Points, in no order, along strands that fork and pass close to each other.
Points whose rows are less than 38.1 apart are linked; no others are. Some points are linked to none.
(104): -10.0,-3.3,-34.8,1.3,2.9,-33.8,-39.5,-4.9
(408): -33.9,1.2,-5.1,-6.7,-36.7,-20.6,-21.1,-24.9
(329): 17.2,6.1,-5.9,-6.9,7.9,-44.7,-39.0,12.4
(371): -23.1,14.2,-15.0,-11.7,-31.4,-0.1,-19.5,-41.9
(396): -23.4,-6.2,-11.8,0.2,-12.1,-5.2,15.0,48.7
(77): -12.0,-3.5,1.7,-13.6,-14.0,-8.0,7.1,56.5
(475): -4.0,-11.5,-15.6,32.4,10.5,6.6,23.4,-47.1
(299): 44.0,9.4,11.5,-21.0,29.6,14.2,-32.9,-1.9
(580): -11.9,6.8,5.2,41.1,-2.0,-21.3,23.5,3.7
(486): 46.4,18.6,33.9,8.5,30.3,7.8,-4.7,-21.4
(236): -35.7,-24.2,-3.0,14.8,-16.4,-11.3,15.8,-0.2
(194): 35.3,5.9,10.7,-4.9,40.6,45.2,-3.2,2.9
(109): 6.7,-28.1,36.0,-15.5,15.7,37.0,15.7,30.8
(499): -10.6,-10.5,-37.7,1.0,5.1,-25.2,-39.0,-21.8
(516): 13.5,-8.9,-32.4,4.5,18.9,10.3,-0.1,-56.2
(61): 7.5,-10.6,-38.6,-3.8,12.7,2.2,-19.8,-52.5
(56): 38.0,7.8,10.3,-13.8,35.5,33.8,-25.0,-8.2
(246): 4.2,-1.4,34.3,-21.6,-17.0,-22.7,-2.2,31.1
(484): -41.1,-23.8,-25.8,-19.3,-24.7,4.4,-5.0,10.0
(387): 4.5,9.4,28.7,-24.3,-25.1,-29.4,-13.9,20.9
(339): -16.3,-23.4,-8.1,31.3,6.4,4.7,31.7,-31.6
(262): -25.6,10.3,0.1,-6.8,-35.6,-29.5,-20.6,-9.0
(217): 30.8,32.2,12.6,29.4,17.9,-14.6,8.3,0.1
(351): -3.9,-15.2,-40.0,-4.5,9.7,-9.5,-32.0,-42.1
(3): -11.0,17.3,16.6,-14.9,-32.7,-34.6,-21.3,8.9
(460): -36.4,-34.0,-28.8,6.4,-5.2,19.0,25.9,9.8
(427): -18.9,37.9,-14.3,0.1,-29.8,0.7,-15.1,-28.3
(295): -28.7,-9.4,-23.3,15.1,-7.8,3.8,22.5,41.8
(433): 13.5,5.5,22.9,-54.3,-13.5,20.8,-22.8,27.0
(477): 5.5,-7.8,19.4,-13.8,-1.8,0.3,17.5,52.8
(440): 32.0,1.4,7.5,-22.0,17.6,-28.9,-35.8,13.0
(372): -20.5,-8.0,-2.0,41.9,-0.9,-13.2,26.6,-17.6
(134): -26.7,-16.4,-38.8,22.0,5.7,23.0,27.3,10.1
(128): 21.9,-10.9,25.8,-2.6,28.1,41.8,20.4,23.8
(605): 6.9,6.6,-21.3,-2.4,5.9,-39.7,-39.1,7.7
(464): 13.4,-12.4,-20.0,17.0,19.4,12.9,20.4,-56.5
(189): -21.2,-47.3,4.3,-3.7,-12.8,-6.9,22.6,-29.3
(465): -29.5,-39.0,-0.2,-15.1,-26.9,-12.3,2.4,-30.4
(624): -41.5,-35.5,-26.9,-8.1,-16.3,12.1,12.4,13.3
(256): 33.2,3.6,15.9,-1.2,35.1,43.2,11.4,13.9
(520): 8.0,-20.0,27.9,-26.7,4.3,17.9,14.0,45.0
(141): 44.5,30.2,21.5,13.2,25.1,-11.3,-4.8,-5.3
(352): 8.7,-16.5,31.9,-46.5,-6.8,18.8,-6.1,36.5
(267): -2.5,53.8,10.7,17.8,-23.5,11.3,26.8,9.3
(204): 35.7,8.8,41.4,13.4,32.1,19.9,5.5,-21.2
(288): -24.1,-1.1,-35.4,27.8,8.7,17.3,23.6,27.8
(120): -11.4,53.3,-0.6,22.4,-27.1,12.5,19.7,-5.0
(16): -20.9,-39.7,-2.8,15.3,-2.7,1.6,34.7,-27.8
(160): 22.9,30.6,16.4,-47.0,-13.8,25.2,-21.9,16.8
(607): -12.5,53.0,-9.1,13.7,-26.6,9.4,1.2,-18.3
(97): 14.9,6.0,39.3,20.5,4.4,-24.1,25.5,17.2
(68): 8.2,24.6,3.6,42.3,9.3,-18.8,18.3,4.2
(428): 40.0,14.1,7.2,-20.6,23.9,-11.9,-34.5,7.3

A fork is a point with three links, a tip a point with one. Leave the first point through the second and follow the links. Name the first fork or tip that comes.
(465), (189) => (339)
(396), (295) => (484)
(295), (396) => (520)
(217), (141) => (204)
(262), (408) => (267)
(607), (427) => (246)
(339), (16) => (465)
